Points on a hilly landscape, in no order, each with its height.
From any point a climber steps to the highest of the 2 points nearest to it. It stops when none of these is higher. Distance is the straight distance between rows; heights are no part of it.
zol: |  -6 |   0 |  -4 |  -1 |   3 | -16 |  -6 |  16 |  -9 |  -2 |   3 | -16 |   9 | -13 |   9 |  -2 |  17 |   4 |   8 |   7 |  -8 |   8 |  -6 | -11 |   7 |   7 |  -9 |   3 |  (h 56.0)
pomu: |   4 |  10 |   5 |   3 | -19 |  13 | -31 | -21 |  19 |  10 |  -9 |  -2 |  10 |  12 | -17 |   5 | -18 | -14 | -20 |   9 | -18 |  -2 |  18 |   3 |  -9 |  -2 | -14 | -30 |  (h 42.9)
lor: | -11 | -17 | -11 |  -6 |   7 | -12 |  10 |  10 | -25 |   4 | -12 |   5 | -12 |  -1 |   9 |  -5 |  -7 |  -2 |   1 |   7 |   2 |   8 |   4 |  11 |  27 |  -1 |  15 |  17 |  (h 57.2)
fut: |   9 |  -5 | -28 |  18 | -18 |   2 |  22 |  -6 |   2 |  -5 |  24 |  16 |  -1 |   9 |  -9 |   0 | -23 |  -6 |   2 |  -7 |   1 |  12 |  -5 |  16 |   3 | -19 |  11 |  12 |  (h 32.4)
Gesez: |   6 |  -9 |  -1 | -18 |  -8 |  -7 |  -4 | -12 |  -1 |  -7 |  -1 |   1 | -12 |   8 |  -5 |   8 |  14 |  -9 |  -1 |   4 |   3 |   2 |  -2 |  -2 |   9 |  13 |  -5 |   2 |  (h 46.2)
Pufog: |  -8 | -15 |   1 |  -6 |  18 |  -9 |   4 |  16 | -32 |  16 | -22 |  -8 |  -6 |  -2 |  13 |   2 | -21 |   1 | -17 |  -3 |  15 |   8 |   4 |   2 |  15 |   5 |  19 |  26 |  (h 57.0)
gura: |   2 |  -4 |   7 | -37 |  -7 | -10 |   2 | -12 |   6 | -10 |  -4 |  12 | -28 |  10 |   4 |   7 |  22 |   0 |   4 |  14 |   7 |  -9 |   3 |  -6 |  19 |  22 |  -3 |  -6 |  (h 2.7)
lok: | -12 |  -7 |   6 |  17 |  18 | -14 |   3 |  29 | -11 |   6 |  -8 | -11 |  18 | -24 |  20 | -17 |  -2 |   7 |   2 |  -7 |  -4 |   0 |  -2 |  -3 |  -3 |  -6 |   3 |  -3 |  (h 34.1)
beki: | -13 |   6 |  -4 |  13 |  12 |   1 |   8 |  13 |  -9 |  -5 |  -3 | -13 |   4 | -13 |  18 | -17 |  18 |  16 |  38 |  10 |  -3 | -10 |  -3 |   3 |   9 | -10 |  15 |   2 |  (h 50.1)
toveg: |  -1 |   1 |  11 | -21 |  14 |  -9 |  10 |  -4 |  18 |  -7 |   3 |  23 | -17 |  -1 |  -5 |  -1 | -12 |   6 | -17 |  -6 |  10 | -21 |  -4 | -12 |  -8 |   6 |  -9 |  -7 |  (h 27.0)
morov: |  13 |   7 |  -7 |   9 |  -5 |  -8 |   3 |   5 |  12 |   1 |   5 |  -9 |  15 |  -1 | -11 |  10 | -23 |  -6 | -15 | -20 |  -4 |  13 |  -4 |  -9 | -17 |  -3 |  -3 |   9 |  (h 7.6)
befal: |   5 |   9 |  -3 |  29 |   0 |  11 |  11 |  11 |  19 |  -5 |  17 |   5 |  17 |  -9 |  -4 |   0 | -21 |   2 |  -6 | -19 |  -8 |   5 |  -9 |   0 | -25 | -19 | -10 |   1 |  (h 1.8)
Puvav: |  -3 |   7 |  13 |  14 |  16 |  10 |  14 |   1 |  20 |  -6 |  18 |  16 |  10 | -10 | -13 |  -2 | -22 |   1 |  -7 | -24 |   3 |  -8 |  -6 |  -4 | -29 | -23 |  -7 |  -3 |  (h 4.0)
Zera: |  17 |  -4 | -13 |   3 | -32 |  12 | -14 | -10 |   6 |   7 |  -6 |   2 |  -3 |  17 | -10 |   9 |   5 | -14 |   5 |  12 | -12 |  10 |  -1 |  11 |   6 |  -1 |  -1 | -19 |  (h 23.6)
taraz: |  12 |  -9 |  -5 | -11 | -15 |  -4 |  -7 | -11 |   3 |  -4 |   1 |   9 | -11 |   7 | -13 |   5 |   7 | -13 |   3 |   4 |   1 |   1 |  -1 |   0 |   8 |   4 |  -2 | -11 |  (h 46.9)
feg: | -10 |   4 |  -2 |   5 |  14 | -10 |   1 |  15 |  -5 |  -3 |  -2 | -10 |   4 | -15 |  17 | -12 |  24 |  15 |  25 |   5 |  -1 | -10 |  -1 | -11 |   6 |   3 |   7 |  -6 |  (h 54.4)
sed: |   6 |  14 |  -5 |   4 | -11 |  16 | -23 | -22 |  17 |  15 |   1 |  10 |   7 |  11 | -16 |   6 |  -3 |  -8 |  -5 |  25 | -20 | -10 |   5 |   2 |  -1 |  -8 | -18 | -32 |  (h 35.4)
vipa: |  11 |  -3 | -28 |  14 | -19 |  -5 |  15 |  -4 |  -1 |  -3 |  13 |  -2 |  -1 |  10 | -12 |   8 | -32 |  -9 |  -8 | -14 |   6 |  22 |   0 |  15 |  10 | -18 |  18 |  14 |  (h 28.2)
pogu: |  -2 |   3 |   3 | -12 |   3 | -17 |  -7 |   0 |   5 |  -5 |   5 |   1 |  -1 | -10 |   0 |   0 |  16 |   1 |  -3 |   1 |  -1 |  -8 |  -7 | -19 |  -6 |  17 | -16 | -10 |  (h 54.1)
Bas: |  11 |   7 |  -5 |  12 | -19 |  10 | -13 | -14 |  12 |  13 |  -4 |  10 |   0 |  12 | -15 |   7 |  -4 |  -8 |  -5 |   9 | -19 |  -1 |   0 |  -2 | -10 |  -8 | -14 | -23 |  (h 30.7)
vozi: |   4 |  16 |  -8 |  -8 |  -2 |  12 |   7 | -19 |   8 |   0 |  -1 |  10 | -23 |  13 | -11 |   4 |  35 |  -1 |  33 |  18 |  -8 | -22 |  -7 |  -7 |  -3 |  -3 |   2 | -15 |  (h 11.9)
vuk: | -12 |  -4 |   8 |  13 |  18 |  -7 |   7 |  20 |  -7 |   1 |  -3 |   0 |  14 | -25 |  18 | -13 | -10 |  11 |  11 | -10 |  -3 |  -5 |  -1 |   0 |  -1 |  -8 |   4 |   1 |  (h 37.2)
siv: |   5 |  -6 |  -6 |  -6 |  -3 |  -2 |  14 | -10 |   8 |  -6 |  11 |  27 | -18 |   5 | -13 |  -1 |  -3 |  -8 |   7 |  -1 |   8 | -12 |  -3 |  -1 |   5 |  -6 |   1 |  -1 |  (h 2.4)
vin: |   2 |  -1 |  22 | -24 |   6 | -10 | -14 |  -9 |  -2 |  -6 |   0 |  -8 | -12 |  -5 |   8 |   7 |   9 |   5 | -25 |   3 |  17 |  -5 |  10 | -11 |   0 |  31 | -11 |  12 |  (h 8.5)
loral: | -11 |   8 |  18 |  -2 |  26 |   2 |  18 |  -2 |  18 | -10 |   8 |  23 |  -9 | -12 |  16 | -12 |   4 |  17 |  19 |  -3 |   7 | -31 |   0 |   1 |  -3 |  -7 |   4 |  -5 |  (h 39.8)
bida: |  12 |  -5 |   9 |  -3 | -27 |  11 | -22 | -13 |   0 |   2 | -12 | -23 |   2 |  18 | -14 |  11 |  -2 | -20 | -20 |  -9 |   9 |  13 |  16 |   6 |  -4 |  10 |   5 |  -2 |  (h 58.3)
kog: |   3 |  21 |   6 |   6 |  16 |  29 |  14 | -16 |   4 | -11 |  19 | -11 |   3 |  -2 |   8 | -14 |  29 |  14 |  34 |   3 | -16 | -15 |  -9 |   7 | -26 | -20 |  12 |   3 |  (h 32.3)
luban: |  -8 |   6 |  16 | -12 |  20 |  -4 |  19 |  -5 |  23 | -11 |   7 |  24 | -15 |  -7 |   4 |  -5 | -10 |  12 |  -6 |  -5 |   8 | -25 |  -1 |  -7 | -10 |  -5 |  -6 |  -7 |  (h 31.4)
salik: |  11 |  11 |   1 |   8 | -25 |  15 | -27 | -19 |  17 |  10 | -11 | -12 |  17 |  20 | -16 |  10 | -27 | -20 | -21 |  -2 |  -7 |   6 |  23 |   8 |  -7 |  -1 |  -2 | -20 |  (h 48.2)
Napaz: |   9 |  14 |  -6 |  19 | -14 |  13 | -17 | -10 |  24 |  16 |  -8 |  -9 |  19 |  17 | -14 |  14 | -35 | -11 | -24 |   0 | -15 |   4 |   4 |  -6 | -16 |  -7 | -11 | -19 |  (h 17.3)
tofe: |  -1 |  13 |   1 | -10 |   6 |   7 |   6 | -14 |  14 |  -6 |   2 |  13 | -21 |   8 |  -6 |  -2 |  25 |   5 |  26 |  11 |   2 | -23 |  -6 | -10 |  -4 |   2 |  -1 | -17 |  (h 8.9)
gika: | -18 | -24 |  -6 |  -4 |  14 | -10 |   6 |  21 | -34 |  12 | -18 |   0 | -15 |   6 |  15 | -10 |   8 |   1 |  -2 |   7 |   5 |  15 |   1 |   8 |  33 |   3 |  13 |  10 |  (h 62.0)
vivaf: |   1 |   4 |   3 |  21 |  10 |  11 |  11 |   6 |  15 |  -5 |  20 |  12 |  13 | -13 |  -9 |  -4 | -11 |   4 |   2 | -16 |  -8 |  -2 | -12 |   2 | -24 | -18 |  -8 |  -3 |  (h 0.5)
beka: |   7 |  19 |  -2 |  10 |   7 |  29 |  15 |  -8 |   7 |  -8 |  11 |  -9 |   9 |   2 |  14 |  -7 |  26 |  14 |  34 |   2 | -16 |  -3 | -13 |  15 | -23 | -18 |   7 |   9 |  (h 28.3)
Bipu: |  -9 |   5 |  -5 |  -8 |   5 | -14 |  -2 |  10 |  -8 |  -7 |   3 |  -9 |   3 | -13 |   6 |  -6 |  25 |   9 |  21 |  10 |  -2 |  -8 |  -3 | -14 |  11 |   8 |  -3 |  -5 |  (h 58.1)
bitu: |  -8 |   7 |  14 | -14 |  23 |  -3 |  18 |  -3 |  20 | -14 |  11 |  22 | -11 | -10 |   8 | -10 |   7 |  15 |   9 |   2 |   5 | -28 |  -2 |  -5 |  -9 |  -2 |  -4 | -12 |  (h 35.6)
guvez: |  -2 |   1 |  10 | -12 |   5 |  -3 | -14 |   0 | -17 |   0 |  -7 | -15 |   2 |  -3 |   2 |  11 | -15 |   0 | -21 |  -2 |  24 |  10 |  12 |   4 |  14 |  15 |   7 |  33 |  (h 16.5)
nube: | -12 | -16 |  -2 |  -1 |  10 |  -9 |  -3 |  13 | -39 |  11 | -17 | -13 |  -5 |   7 |   9 |  -2 | -13 |  -2 | -19 |   3 |   8 |  18 |   4 |   9 |  26 |   8 |  15 |  26 |  (h 61.6)
pomi: |   1 |   6 |   7 |   8 |  13 |   3 |   8 |  -1 |  25 |   2 |   8 |  10 |   6 |  -1 | -20 |   8 | -32 |  -1 | -15 | -23 |   3 | -10 |  -6 | -14 | -30 | -17 |  -9 |  -9 |  (h 8.1)
Toz: |  16 |  -6 |   0 |   7 | -30 |   7 | -22 |   7 |   1 |   3 |  -9 | -27 |  10 |  12 |   4 |  18 |  14 |  -6 | -18 |   3 | -13 |  27 |  -6 |   0 |  -3 |  20 | -16 |  -5 |  (h 11.4)
gak: |  -3 |   3 |   2 |   9 |   6 |  19 |  26 | -12 |   6 |  -7 |  25 |  30 |  10 |   2 |  -3 |  -9 |  -3 |   4 |  19 | -13 |  -1 |  -2 |  -3 |  16 | -21 | -26 |   2 |   4 |  (h 13.4)
zipe: |  -5 |  -9 |   1 | -13 |  -1 |  -6 |  -5 |  -1 | -24 |  -2 |  -6 | -11 |  -3 |   6 |   0 |  10 | -18 |  -5 | -16 |  -3 |  18 |  15 |   9 |   9 |  22 |   8 |  18 |  30 |  (h 19.3)
vovel: |   4 |   1 |  -2 |   6 |  -1 |  -2 |   3 |  -1 |  16 |   5 |   5 |   7 |   4 |   2 | -17 |   7 | -19 | -11 | -13 | -14 |   0 |  -5 |  -6 | -11 | -19 | -11 |  -9 |  -8 |  (h 12.1)
Pud: |  -9 |  -7 |   7 |   4 |  16 | -17 |  -5 |  24 | -16 |   9 |  -9 | -12 |  16 | -25 |  17 | -14 |   2 |   6 |  -7 |  -5 |  -1 |  -4 |  -1 | -10 |   0 |   8 |  -3 |   4 |  (h 30.9)
Pev: |   4 |  -1 |   5 | -29 |  -7 |  -6 |  -3 | -19 |  13 |  -5 |  -4 |  15 | -27 |  15 |  -6 |   9 |  24 |  -3 |   8 |  15 |   3 | -16 |   4 |  -7 |   9 |  17 |  -4 | -18 |  (h 0.8)
Sufal: | -21 | -15 |  -2 |  -7 |  16 | -11 |  -1 |  19 | -33 |   5 | -16 |  -9 |  -6 |   4 |  16 | -11 |  16 |   4 |   4 |  11 |   0 |   8 |   3 |   1 |  30 |  11 |   7 |   7 |  (h 66.2)
nul: |   2 |   3 |  -3 |   3 |   5 |   8 |  19 | -12 |  11 |  -6 |  14 |  29 |  -9 |   4 | -14 |  -7 |   0 |  -4 |  14 |  -4 |   2 | -10 |  -4 |   1 |  -8 | -17 |   0 |  -6 |  (h 5.8)
parin: |   2 |  16 |   0 |   0 | -18 |  14 | -32 | -22 |  20 |   3 |  -1 |   2 |   7 |   8 | -17 |   5 | -11 |  -8 | -17 |  21 | -19 |  -8 |  18 |   0 |  -3 |  -9 | -18 | -37 |  (h 39.3)
sov: |   0 |  -2 | -19 |   8 | -14 |  -5 |  10 |   6 |  -1 |  -7 |  10 |   4 |  -5 |   3 |  -2 |   0 |  12 |   1 |  17 |   7 |  -6 |  11 | -10 |   5 |   9 | -11 |   2 |   6 |  (h 42.1)
gib: |  14 |   4 |  -4 |   6 | -13 |  -3 |  -5 |   2 |  12 |   6 |   0 | -18 |  13 |   8 | -12 |  17 | -20 | -12 | -19 | -15 |  -5 |  14 |  -4 |  -8 | -16 |   3 |  -6 |   1 |  (h 10.3)
did: | -13 |  -7 |   8 |  -4 |  21 |  -6 |  14 |  14 |  -3 |  -2 | -10 |   7 |  -7 | -12 |  26 | -14 |   7 |  14 |  21 |   1 |   5 | -18 |   2 |  -2 |   9 |   0 |  17 |  -5 |  (h 48.8)
zipus: |  10 |  13 |  -4 |  18 |  -8 |  16 |  -8 |  -4 |  18 |  17 |   1 |   8 |   8 |   7 |  -9 |   9 |  -1 |   0 |  -7 |  12 | -24 |  -3 |  -6 |  -9 | -22 |  -9 | -21 | -24 |  (h 26.2)
rozu: | -11 |  -6 |  11 |  -2 |  20 | -16 | -12 |  18 | -24 |  13 |  -8 | -15 |  11 | -20 |  22 | -11 |   4 |   9 | -18 |  -4 |   8 |  -2 |   4 | -13 |   4 |  23 |  -6 |  12 |  (h 27.6)
Suzo: |  -2 |  -2 |  16 |  -6 |   9 | -15 | -20 |   8 | -14 |   6 |  -4 | -21 |  10 | -15 |   8 |   1 |   5 |   5 | -21 |  -4 |   9 |   6 |   2 | -15 |   3 |  25 | -12 |  17 |  (h 23.8)
forug: |  -2 |  -7 | -16 |  -5 |  -4 | -10 |   2 |   1 | -18 |  -2 |   2 |  -8 |   2 |   5 |  -7 |   7 | -28 | -11 | -13 |  -4 |  18 |  19 |   7 |  13 |  18 |  -4 |  22 |  27 |  (h 22.3)
fakem: |  15 |  -8 |  -2 |  -6 | -21 |  -1 | -10 |  -6 |   0 |   1 |  -1 |  -5 |   1 |  11 | -15 |   7 |   2 | -15 |  -7 |  -3 |  -5 |  10 |  -1 |   0 |   1 |   3 |  -2 |  -3 |  (h 51.5)
Kem: |  12 |  -6 | -11 |  14 | -31 |  10 | -15 |  11 |   6 |   0 | -13 | -21 |  14 |  11 |  14 |  26 |  15 |  -2 | -15 |  10 | -13 |  31 | -11 |   1 |  -2 |  18 | -21 |  -3 |  (h 9.0)
Vogak: |   6 |  -8 | -23 |   3 | -15 |  -6 |   9 |  -4 |  -8 |  -4 |   7 |  -2 |  -1 |   9 | -15 |  10 | -29 | -14 | -13 | -10 |  11 |  16 |   5 |  13 |  13 | -10 |  21 |  20 |  (h 25.3)
zifol: |  -8 |   6 |   4 |  -8 |  11 | -10 |   2 |   1 |  11 |  -9 |   5 |  11 |  -5 | -14 |   3 |  -5 |   9 |   6 |   3 |  -2 |   3 | -17 |  -4 | -16 |  -7 |   6 | -10 | -11 |  (h 59.0)
seku: |   7 |  10 | -11 | -10 | -15 |   5 |  -9 | -19 |   7 |   4 | -11 |   6 | -22 |  12 | -10 |  10 |  35 |  -6 |  27 |  23 |  -8 | -12 |  -5 |  -8 |   4 |   2 |  -1 | -16 |  (h 15.0)
par: |  10 |  -4 |  -1 |  -2 |  -4 |   2 |  -1 | -16 |  15 |   9 |   2 |  20 | -11 |  16 | -19 |   3 | -15 | -14 | -10 |   1 |  -2 | -10 |   1 |  -9 |  -9 |  -4 |  -6 | -19 |  (h 18.7)
gur: |  -5 |  10 |  -4 |  16 |  11 |  22 |  24 | -12 |   0 |  -9 |  21 |  17 |  11 |  -1 |   6 | -12 |   5 |   8 |  32 |  -7 |  -5 |   2 |  -6 |  23 | -15 | -23 |   8 |   9 |  (h 17.5)
nade: |  15 |   3 |   1 |   3 | -30 |  15 | -23 |  -9 |   8 |   9 | -16 | -17 |   8 |  18 | -14 |   9 | -12 | -20 | -19 |  -4 |   3 |  13 |  19 |   7 |  -8 |   5 |   5 | -12 |  (h 53.6)
gison: |   0 |  -2 | -18 |  20 | -12 |   5 |  24 |   1 |  -5 |  -7 |  18 |  16 |   0 |   2 |  -1 |  -7 | -13 |   3 |  15 |  -7 |   1 |  12 |  -7 |  22 |   6 | -23 |   9 |  10 |  (h 36.5)
letig: | -13 |  -5 | -21 |  17 |  -6 |  -7 |  17 |  16 | -13 |  -5 |   5 |   1 |   0 |  -4 |   4 | -10 |   0 |   4 |  15 |   5 |  -6 |  17 |  -7 |  18 |  21 | -15 |   8 |   9 |  (h 49.5)
tib: |  -8 |  12 |   7 |   6 |  18 |  11 |   9 |   2 |   7 | -11 |   8 |   0 |   7 | -14 |  14 | -13 |  17 |  15 |  33 |   3 |  -2 | -22 |  -7 |  -3 |  -6 | -11 |   7 |  -3 |  (h 41.7)
pozol: |   8 |  -1 |  19 |  -2 | -14 |  -1 | -25 |  -5 |  -4 |   4 |  -4 | -26 |   6 |   3 | -10 |  12 |  10 | -10 | -24 | -11 |   6 |  14 |   7 |  -4 | -11 |  24 | -13 |   4 |  (h 17.4)
nafu: |  -6 |  -2 |  -3 |  -2 |   3 | -16 |  -4 |  13 | -13 |  -3 |  -1 |  -7 |   8 | -12 |  -2 |  -4 |  -3 |  -1 |  -1 |  -2 |   0 |   3 |  -5 |  -7 |   9 |   9 |  -7 |   3 |  (h 60.2)
fad: |  -6 |   1 | -16 |  13 |  -6 |   0 |  11 |  17 |  -7 |  -9 |   5 |  -1 |   3 |  -9 |   4 |  -5 |   6 |   6 |  20 |   0 |  -6 |  11 |  -8 |  10 |  10 | -11 |   5 |   9 |  (h 46.0)
sefef: |  13 |  -3 |  11 |  -1 | -26 |   3 | -28 |  -4 |   1 |   6 |  -8 | -24 |   7 |   4 |  -4 |  13 |  14 |  -9 | -19 |   2 |  -8 |  17 |   3 |  -4 | -12 |  24 | -20 | -11 |  (h 14.3)
bomik: |  -4 |  16 |   6 |   0 |  19 |  17 |  12 | -14 |   5 | -14 |  13 |  -6 |  -1 |  -8 |   9 | -17 |  27 |  18 |  36 |   5 |  -5 | -25 |  -8 |  -1 | -13 | -10 |  11 |  -1 |  (h 37.3)
pap: |  -7 |  -7 |   0 |  -8 |  11 | -12 |   1 |   9 | -14 |  -1 |  -8 |  -2 |   5 | -14 |   5 |  -3 | -16 |   5 | -12 |  -4 |   4 |  -5 |   6 |  -4 |   8 |   8 |   3 |  15 |  (h 65.3)
lilun: |  -1 |   0 |  16 | -23 |   7 |  -8 |  -8 |  -7 |  -1 |  -2 |  -4 |  -4 |  -6 |  -6 |   2 |   7 |  -6 |   1 | -25 |  -6 |  18 |  -6 |   7 |  -9 |  -3 |  23 |  -3 |  17 |  (h 10.8)
Guk: |  12 |   0 | -14 |  -3 | -30 |   8 |  -7 | -13 |   6 |   6 |  -9 |   4 | -12 |  19 |  -8 |   7 |  24 |  -9 |  18 |  21 | -10 |   7 |  -4 |   9 |  10 |  -5 |  -2 | -19 |  (h 20.3)
duf: |  -9 |   9 |   6 |   8 |  20 |   7 |  12 |  -1 |  -3 |  -7 |   4 |  -8 |   2 | -10 |  22 | -21 |  16 |  18 |  41 |   6 |  -4 | -18 |  -1 |   3 |   2 |  -9 |  20 |   3 |  (h 46.1)
ren: | -18 | -13 |  -3 |  -3 |  16 | -11 |   1 |  22 | -25 |   8 | -15 | -12 |  -3 |  -7 |  21 | -10 |  23 |  10 |  10 |   6 |  -2 |   3 |   2 |  -8 |  19 |   4 |   8 |  -2 |  (h 62.1)
Toba: | -12 | -12 |  -7 |  14 |  10 |  -6 |  21 |  15 | -12 |   0 |  -2 |   7 |   1 | -14 |  11 | -13 | -10 |   5 |  18 |  -2 |   0 |   3 |  -2 |  17 |   7 | -17 |  15 |   7 |  (h 44.7)
kos: |   0 |  -6 |  21 | -27 |   3 | -12 | -14 |  -5 |  -9 |  -5 |   1 |  -2 | -14 |  -2 |  11 |   4 |  20 |   6 | -15 |   7 |  10 |  -3 |  10 | -10 |  13 |  34 | -13 |   6 |  (h 6.5)
nivur: |   2 |  10 |   0 |  17 |   2 |  19 |  11 |  -5 |  18 |   6 |  13 |  20 |   3 |   6 | -14 |   0 |   1 |  -1 |   5 |  -8 | -11 |  -4 |  -7 |  -1 | -25 | -20 | -11 | -16 |  (h 5.6)
Rep: |   7 |   3 |  -8 |  19 |  -2 |  -4 |   9 |  12 |  11 |  -3 |  11 |  -3 |  15 |  -9 |  -6 |   2 | -26 |  -3 |  -8 | -19 |  -9 |   9 |  -9 |  -3 | -19 |  -7 |  -4 |   8 |  (h 5.0)
gofa: |  17 |   0 |  -7 |   6 | -22 |  10 | -13 | -16 |  14 |  11 |  -2 |   9 |  -1 |  15 | -13 |   6 |  -5 | -17 |   0 |  10 | -11 |   0 |   6 |   6 |   0 |  -7 |  -3 | -19 |  (h 27.1)
Tifi: |   1 |  20 | -11 |  18 |   5 |  29 |  24 |  -6 |   2 | -13 |  12 |  -8 |  14 |   6 |  21 |  -7 |  20 |  19 |  32 |   3 | -13 |   8 | -14 |  25 | -17 | -22 |   8 |  17 |  (h 24.6)
karam: |  -7 |  -9 |  -1 |   3 |  14 | -11 |  10 |  17 | -11 |  -5 |  -3 |   4 |   6 | -16 |   8 | -14 |  -5 |   6 |  14 |  -1 |   0 |  -9 |   0 |   3 |   5 |  -3 |   6 |   2 |  (h 40.7)
zuz: |   7 |  -2 |  -9 | -13 | -20 |   3 | -13 | -14 |   1 |   5 |  -7 |  -1 | -16 |  14 | -11 |   8 |  33 | -11 |  16 |  23 | -10 |   3 |  -3 |  -3 |   9 |   5 |  -2 | -19 |  (h 17.6)
kamok: | -12 | -14 |   3 |   1 |   8 |  -4 | -13 |  14 | -34 |   8 | -10 | -24 |  -1 |   5 |   6 |  -5 |   4 |   0 | -15 |   3 |   7 |  26 |   2 |   7 |  30 |  12 |   1 |  23 |  (h 66.9)
bos: | -12 | -12 |   6 | -14 |  20 | -14 |   0 |  22 | -23 |   9 | -16 |   1 |  -8 |  -9 |  28 | -11 |  14 |  17 |  -2 |   7 |   9 |  -6 |   4 | -13 |  18 |  14 |   6 |   4 |  (h 57.1)
sudil: |   3 |   1 |  15 |  -2 |   0 | -11 | -23 |   1 | -11 |   2 |   1 | -26 |  12 |  -8 |  -5 |   7 |   5 |  -3 | -26 |  -6 |   8 |  13 |   2 | -11 |  -7 |  22 | -12 |  17 |  (h 20.7)
zaf: | -14 | -11 | -17 |   3 |  -1 | -12 |   9 |  15 | -18 |  -3 |  -2 |  -2 |  -4 |  -1 |   3 |  -9 |  -4 |   3 |   6 |   2 |   2 |  10 |  -5 |  14 |  30 |  -6 |  10 |  12 |  (h 53.3)
Doros: |   6 |  -3 |   9 | -14 |   5 |  -2 |   9 | -13 |  18 |   0 |   2 |  21 | -16 |   8 | -14 |   4 | -13 |  -5 | -15 |  -2 |   6 | -19 |  -4 |  -9 |  -8 |  -4 |  -9 | -13 |  (h 23.0)
godu: |   0 |  -5 |  16 | -35 |  -5 |  -8 |  -6 |  -8 |  -4 | -12 |  -1 |   4 | -24 |   8 |   9 |   7 |  22 |   6 |  -4 |  10 |  12 |  -7 |  10 |  -1 |  20 |  32 |  -7 |   5 |  (h 4.5)
reke: |  -6 |  -6 | -10 |  22 |   4 |   2 |  25 |   8 |  -9 |  -1 |  11 |  16 |   3 |  -9 |   5 | -15 | -15 |   8 |  23 |  -5 |  -1 |   4 |  -2 |  25 |   8 | -25 |  17 |  14 |  (h 40.8)
Morun: |  -3 |  13 | -13 |  21 |   0 |  24 |  22 |  -5 |   3 |  -8 |  18 |   6 |  10 |  -1 |  11 | -10 |  11 |  14 |  32 |  -2 |  -7 |  13 | -10 |  27 | -15 | -25 |  11 |  12 |  (h 21.2)
lezo: |  14 |  12 |  -6 |  22 |  -9 |  14 | -12 |  -5 |  25 |  17 |  -2 |   2 |  13 |   7 |  -6 |  13 | -19 |  -4 | -19 |   1 | -20 |   4 |  -3 |  -8 | -24 |  -6 | -19 | -22 |  (h 21.7)
Tudug: |  11 |   0 |   1 |   0 |  -6 |  -2 |  -5 | -12 |  18 |   7 |  -2 |   4 |   0 |  10 | -21 |   6 | -20 | -13 | -17 |  -8 |  -2 |  -4 |  -1 |  -8 | -15 |  -3 |  -7 | -14 |  (h 15.2)
nalos: |  13 |   9 |  -7 |  14 | -11 |   4 | -11 |  -3 |  22 |  13 |  -4 | -10 |  20 |  12 | -15 |  17 | -31 | -14 | -21 | -13 |  -7 |  11 |   3 |  -8 | -23 |  -1 |  -4 |  -9 |  (h 13.6)
Bori: | -12 |  -8 |   8 | -16 |  18 | -13 |  13 |  21 | -12 |   9 | -15 |   9 | -11 |  -9 |  28 | -12 |   9 |  16 |   9 |   7 |   7 | -18 |   7 |  -6 |  18 |   7 |  11 |  -2 |  (h 53.0)
Zini: | -13 | -15 |   6 |  -8 |   7 | -11 | -11 |  12 | -34 |   0 |  -9 | -18 |  -8 |   3 |   8 |  -7 |   9 |   3 |  -9 |  11 |   7 |  18 |   4 |   4 |  32 |  16 |   1 |  14 |  (h 71.2)
Dil: | -11 |   0 |  13 |  -9 |  21 |  -7 |  13 |   9 |   5 |  -6 |  -2 |  16 |  -7 | -17 |  20 | -12 |   1 |  15 |  14 |   2 |   7 | -22 |   3 |   0 |   6 |  -3 |   7 |  -3 |  (h 45.1)
misob: |   2 |  -3 |  17 | -15 |   3 |  -4 | -19 |  -5 | -10 |  -5 |  -6 | -12 |  -2 |   0 |  -2 |  13 |  -3 |  -3 | -19 |  -4 |  20 |   9 |   6 |  -3 |   7 |  20 |   3 |  23 |  (h 13.8)
pizul: |  15 |  -6 |   0 |  -6 | -23 |   3 | -13 |  -9 |  -1 |   0 |  -5 | -13 |   6 |  14 | -14 |  12 |  -6 | -16 | -14 |  -9 |   7 |  18 |   3 |   2 |   0 |   6 |   2 |   4 |  (h 55.6)
Mizu: |   1 |  -5 |   4 | -15 |  -2 | -13 | -10 |   0 |  -3 |  -5 |   0 |  -5 |  -1 |  -3 |  -3 |   2 |  21 |   0 |  -2 |   7 |   2 |  -2 |   0 | -12 |   5 |  18 | -12 |  -2 |  (h 50.4)
podo: |   4 |   6 |  -2 |  12 |  -1 |  16 |  17 |  -7 |  12 |  -2 |  20 |  28 |  -1 |  -1 | -14 |  -5 |   1 |   0 |  13 |  -6 |  -3 |  -7 |  -4 |   6 | -21 | -23 |  -5 |  -8 |  (h 9.1)
mim: |  -5 |  -6 |   2 | -11 |  13 | -12 |   0 |  13 | -18 |   7 | -16 |  -4 |   4 |  -8 |   6 |   6 | -28 |  -2 | -18 |  -5 |  16 |   1 |   3 |   1 |   8 |   7 |  12 |  27 |  (h 60.3)
Barag: |   8 |  -3 |  17 |  -9 | -28 |  19 | -24 | -13 |   0 |   1 | -16 | -16 |  -5 |  18 | -17 |  12 |   5 | -18 | -21 |  -9 |  24 |   8 |  25 |   7 |  -2 |  15 |  16 |   3 |  (h 53.2)
vofoz: |  -3 |   0 |   8 |  -6 |  14 | -11 |   3 |   7 |   6 |  -7 |   3 |   7 |   2 | -16 |   1 |  -5 |  -7 |   4 |  -7 |  -4 |   4 | -12 |  -3 | -11 |  -7 |   5 |  -7 |  -1 |  (h 64.2)
mar: |  -4 |   0 |   5 |  -9 |  15 | -11 |   6 |   6 |  -1 |  -2 |  -3 |   3 |   6 | -15 |  -2 |   0 | -23 |   5 | -16 | -12 |  11 |  -9 |   2 |  -8 |  -3 |   3 |   1 |  12 |  (h 70.2)

Two climbers start at each pair of points below. Name the first point that both come to, or write -.
morov / Vogak => -
vin / Suzo => Toba
gak / Rep => -
rozu / kos => Toba

Write out the way that a climber takes from each point below.
Dil => did Bori bos ren Sufal
sefef => pozol sudil Suzo rozu Pud lok vuk karam Toba
bomik => tib duf beki feg Bipu
befal => Rep morov gib nalos Napaz lezo zipus Bas
vozi => seku zuz Guk Zera gofa Bas
vivaf => Puvav pomi vovel Tudug par Doros toveg luban bitu loral Dil did Bori bos ren Sufal
gura => godu kos vin lilun misob guvez zipe forug Vogak vipa fut gison reke Toba
